Points, in no order, along strands that fork and pass close to each other.
(in the rows, 128 means zero)
Points whose rows are less than 75.3 apart are linked; no others are. Some points are linked to none.
J816: [149  81  39  88 141 182 155 111 110 101 167 104 137  68 178  69 138 165
 151 122 177 111 152 140 152 149 102  87 128 220 131 142  95]
J584: [106 129 187 149 107 111 119 191  84 182 141 128 128 153 124 164 145 120
 100 125  86 144 105 111 161 122 163 168 130  65 167 113 107]
J490: [138 170 192 146 111 110  99 151 145 133 109 128 116 188 114 153 130  96
 122 139 108 158  80  90 109 104 134 141 119  65 110  89 124]
J210: [122 134 192 146  92 125 118 185 103 163 146 124 125 151 137 169 152 114
 106 130  93 143  92 107 153 128 161 161 120  59 135  86 130]
J249: [191 114 116 108  95 199 131 118 175  54 185  93 144  88 176 131 128 112
 119 101 169 119 106 104 109 139  92  82  94 144  88  87 181]
J273: [106 153 153 148 129  85 102 118 146 146  80 139 134 167  76 136 113 112
 135 146 108 141 127 111 109  86 132 155 139 102 136 148 111]
J527: [115 180 174 149 128  96  90 115 157 143  83 132 121 195  72 137 101 106
 133 125 114 146 112  93  95  82 125 148 135  96 127 141 103]
J275: [175 140 127 115 137 197 129 132 169  77 161  91 121 124 140 128 117 111
 137 107 166 125 113  97  85 147  92  93 100 146  68  91 159]
J693: [ 77 182 180 164 167 156 127 159  56 175 139 134  83 194 102 146 138 127
 127  98 100 115 120  64 119 129 114 148 131 136 172 126 120]
J207: [138 153 169 136  97  79 102 156 171 129 101 132 144 158 123 159 123  96
 122 151 107 156  95 120 121  94 150 148 129  51 111 102 128]
J306: [112 148 143 133 119  71 108 122 156 141  76 145 143 156  85 140 116 112
 137 156 106 142 130 130 114  91 142 157 142  96 129 144 111]
J873: [132  99  56  89 170 139 154 109 118 134 128 127 125  84 151  92 124 168
 151 136 150 114 165 162 137 155 113 106 144 200 124 172  92]
J938: [122 137 123 123 117  77 124 107 158 126  74 159 144 141  83 127 113 119
 135 157 114 137 149 151 112 103 139 140 138 117 114 153 123]
J467: [135 155 201 144  90 138 117 181 113 156 142 121 111 169 136 173 152 104
 103 133  94 150  72  87 146 122 159 157 108  56 118  72 139]
J119: [170 150 141 128 144 186 124 128 167  80 146  98 121 141 125 128 116 106
 130 112 157 135 111  95  82 146  91 103 104 135  67  90 161]
J922: [ 75 201 179 167 167 154 120 143  75 169 120 130  83 216  88 148 122 124
 135  90 109 119 118  66 104 115 110 144 130 130 154 138 110]
J950: [110 195 186 162 144 140 104 122 118 144 102 130  95 206  85 139 114 115
 133 104 118 137 109  72  89 102 105 139 130 115 131 125 114]
J347: [ 93 166 116 136 222 197 123 120  96 164 142  94  81 156  85 108  99 160
 156 103 132 136 149  86  92  99  84 122 150 200 149 189  94]
J302: [121 127 131 120  88  60 123 135 158 120  87 146 159 129 123 148 123 108
 121 157 112 139 124 155 128 101 164 145 134  71 116 124 129]
J562: [155 159 171 147 140 169 120 132 150  96 137 109 115 158 119 133 130 101
 129 121 145 138 103  90  87 144  91 120 109 118  77  84 158]
J293: [120 189 180 157 137 116  92 111 148 141  86 128 104 205  72 134 101 110
 135 116 120 144 112  85  86  89 114 139 134 105 121 133 109]
J243: [ 95 151 129 149 212 179 132 137  85 173 144  97  96 138 116 112 132 152
 141 110 126 127 149  96 116 134  82 138 154 194 170 173  98]
J154: [124 123 111 117 108  75 138 101 148 111  84 160 151 123 102 126 114 121
 130 152 120 128 153 167 120 120 142 128 139 119 112 140 131]
J343: [142  95 135 137  54 106 115 156 118 128 162 121 153  95 185 157 154 117
 104 108 113 133 125 148 187 130 174 146 117  58 143  81 170]
J361: [ 92 209 186 163 149 144 110 133  97 157 107 129  83 223  87 148 116 118
 133  97 111 130 108  62  94 106 111 140 126 116 137 130 110]
J782: [147 111 107 104  88  70 143  85 156  93  89 167 162 108 112 122 106 129
 121 150 128 118 148 185 123 120 149 107 137 124 102 139 135]
J263: [128  78 111 136 123 194 122 180  94 153 204  94 112  75 241 120 196 147
 119  87 148  94 139 114 182 179 100 145 114 148 165 100 147]
J391: [123 110 136 131  72  78 122 153 138 133 126 131 157 110 154 154 142 109
 112 133 109 137 120 155 160 114 179 145 126  52 131 105 143]
J591: [112  84 107 138  94  96 131 136 110 129 147 141 148  79 189 121 159 135
 114 113 136 113 138 177 191 151 161 144 125 105 160 117 152]
J73: [115  86 115 118  81  49 140 129 111 136 117 156 158 103 164 130 149 139
 114 137 120 122 136 201 182 132 185 149 131  82 154 131 123]
J38: [ 94 132 129 152 202 171 137 154  81 179 149  97  99 122 136 112 149 148
 131 116 128 120 147 103 135 153  90 147 155 187 182 164  96]
J359: [141 118  59  89 186 149 139  96 148 119 116 127 114 117  80 105  92 157
 152 149 142 134 155 146  92 121 110  98 133 185 108 168 119]
J101: [174  97  82  98 109 148 142  78 179  65 148 116 160  72 137 116 100 128
 122 131 158 110 114 145 111 132 123  75 103 163  94 123 156]
J425: [116  82 106 129  90  73 136 127 112 128 132 150 153  86 177 120 153 139
 108 123 131 114 139 192 189 144 175 145 130  96 154 124 141]
J80: [180  85 100 103  83 124 137  65 181  61 141 138 170  69 143 118 110 123
 112 137 153 114 113 161 127 130 128  79 103 148  96 117 165]
J68: [131 144 147 122  92  57 108 138 177 120  83 143 156 145 114 153 112 101
 125 158 111 150 107 140 120  89 156 145 132  64 112 117 131]
J644: [115 122 138 129  92  60 123 152 142 142 104 143 160 125 130 155 135 112
 119 150 103 142 122 153 145 105 174 161 137  61 136 123 121]
J643: [ 74 163 182 162 172 161 132 178  44 180 152 131  82 181 118 140 143 132
 115  97 100 116 122  69 137 143 114 152 132 141 185 128 115]
J809: [ 88 133 183 156 128 121 119 183  75 177 137 130 120 157 113 149 142 122
 108 123  93 134 116 101 150 126 147 165 137  96 176 120 102]
J145: [154 127  93 102 128  98 135  74 176 104  70 162 142 136  67 121  84 128
 133 155 126 132 156 171 101 114 134  98 132 138  95 153 131]
J16: [142 120  98 102 133  83 136  82 161 122  70 174 143 138  69 119  94 141
 141 157 117 131 169 178 110 117 135 109 144 145 110 172 116]
J836: [113 165 128 133 207 212 127 134  94 152 153  85  87 154 100 114 117 154
 154 103 141 136 136  77  85 110  70 121 140 199 137 160 103]
J659: [105 127 113 135 148  91 128  98 127 148  86 159 127 139  78 121 116 137
 145 155 109 131 164 157 123 121 131 149 152 148 140 174 107]
J236: [153 167 181 152 119 169 118 137 145  96 140 112 104 163 135 138 145  90
 127 127 141 147  84  79  98 148 105 125  99  94  76  59 168]
J56: [ 85 143 184 162 148 141 128 183  55 179 147 133 100 166 119 143 147 127
 107 115  96 129 118  87 148 137 134 157 137 116 184 120 109]
J97: [183 126 118 109 121 204 132 127 169  62 175  85 133 110 158 127 121 114
 132 100 170 121 111  99  94 144  91  85  97 153  79  90 164]
J252: [128  85 118 143  80 111 120 144 115 120 162 131 149  80 194 138 157 124
 108 104 131 123 134 153 185 144 159 134 122  82 154  96 174]
J33: [163  79  49  78 122 177 153  97 131  83 173 103 147  68 169  84 127 151
 142 122 175 113 135 142 134 139 110  79 113 212 125 133 112]
J439: [110  99 116 118  90  53 137 130 120 136 104 156 154 111 143 133 143 136
 122 146 113 128 142 191 160 126 179 153 135  82 146 133 113]
J710: [149 162 191 149 102 154 113 149 134 111 138 114 104 168 143 147 155  89
 121 131 122 147  73  83 117 138 126 135 101  72  82  51 162]
J379: [132  97 126 125  52  78 124 144 135 127 141 123 162  98 174 154 147 115
 106 126 112 134 121 166 179 115 187 149 123  50 139 101 154]
J858: [ 87  79 107 153 154  99 147 164  77 194 118 152 127  92 166 112 162 160
 127 138 140  91 145 182 203 171 155 170 140 141 181 160 102]
J949: [172  90 106 106  74  98 134  62 176  67 128 150 170  74 135 116 110 125
 108 141 144 113 121 171 130 126 139  86 111 134  97 119 164]
J170: [169  86  62  78 115 172 148  93 153  74 167 103 150  64 162  98 117 140
 132 124 165 113 124 138 118 137 116  78 109 195 113 128 132]
J446: [132 103  47  83 180 146 152 105 121 131 129 123 113  97 126  85 114 172
 156 143 155 120 168 152 122 144 107  99 145 205 124 173  89]
J261: [100 122 117 132 132  74 131 116 121 150  89 163 136 129  98 122 132 135
 142 155 109 133 159 165 134 128 145 153 149 130 149 161 105]
J415: [137 107  47  81 180 159 146 103 138 122 124 121 109 108  97  89 101 165
 157 147 153 128 160 144 102 129 108  94 140 198 113 168 104]
J883: [ 88 131 155 161 187 169 139 173  65 182 159 109  94 129 147 122 154 146
 117 107 122 110 135  95 139 159  99 150 147 162 185 142 108]
J597: [124 130 104 118 154 105 126  88 148 134  86 157 125 137  70 116 100 135
 148 152 117 136 163 156 111 117 124 126 143 156 116 175 122]
J322: [146 157 192 146  86 146 111 164 128 133 141 118 112 164 147 162 155  92
 117 135 110 153  68  82 136 130 148 145 104  55  95  53 156]
J277: [135 120  77 103 173 124 132  87 150 128  98 147 117 126  68 111  94 152
 154 152 127 132 165 154 103 121 117 107 139 175 111 181 118]
J228: [103 115 121 127 114  63 134 126 122 144  94 160 146 119 116 130 137 131
 133 155 112 132 149 171 143 127 160 157 142 106 147 144 110]
J363: [ 74 142 170 167 182 160 134 181  49 186 155 121  89 151 138 130 146 139
 111 102 109 115 129  86 149 159 106 156 142 150 196 138 108]
J734: [168 134 149 134  98 166 122 130 167  70 163 113 135 118 169 139 136 103
 123 111 151 123 110 101 115 144 104  96 106 104  78  74 190]
J178: [ 96 155 117 146 213 172 129 125  91 167 136 100  90 137  99 113 117 152
 150 116 122 132 151 103 109 118  88 136 156 194 160 187  94]
J832: [170  96  73  86 116 160 146  90 164  71 159 109 151  71 148 110 109 136
 125 129 160 114 122 140 114 134 121  78 109 177 104 130 145]
J61: [163 102 112 103  74  84 140  69 171  78 106 162 171  91 124 121 105 123
 113 147 140 114 126 177 125 122 147  92 124 124  96 129 148]
J401: [138  90  47  88 151 157 157 111 113 118 149 115 131  72 170  80 134 166
 152 124 161 109 159 157 147 157 111 100 137 208 128 157  90]
J452: [180 117 136 123  84 178 126 123 166  64 186 109 146  89 189 140 142 112
 115 104 159 119 108 106 125 136  98  92  99 117  96  78 198]
J118: [109 104  90 128 167 116 149 124 110 150 121 134 125  89 152 105 140 153
 141 137 136 113 160 167 150 167 126 140 145 174 143 171 109]

A fork is a point with three links, a tip a point with one. Leave the first point through the second and follow the links. Name the first fork or tip that comes.
J363; J883 | J836
J591; J425 | J597
J584; J809 | J643
J644; J302 | J207

Follow the links from the first point to the second, and from the first to the third. Name the last point that the two ways share.
J145; J591; J359 | J597
J322; J883; J922 | J643
J359; J439; J145 | J597

Name the points in between on the shortest way along the links from the first point to the second, in order.
J710; J249 | J236 J562 J119 J275 J97
J950; J273 | J293 J527
J322; J584 | J467 J210
J343; J597 | J252 J591 J425 J73 J439 J228 J261 J659
J306; J949 | J938 J154 J782 J61
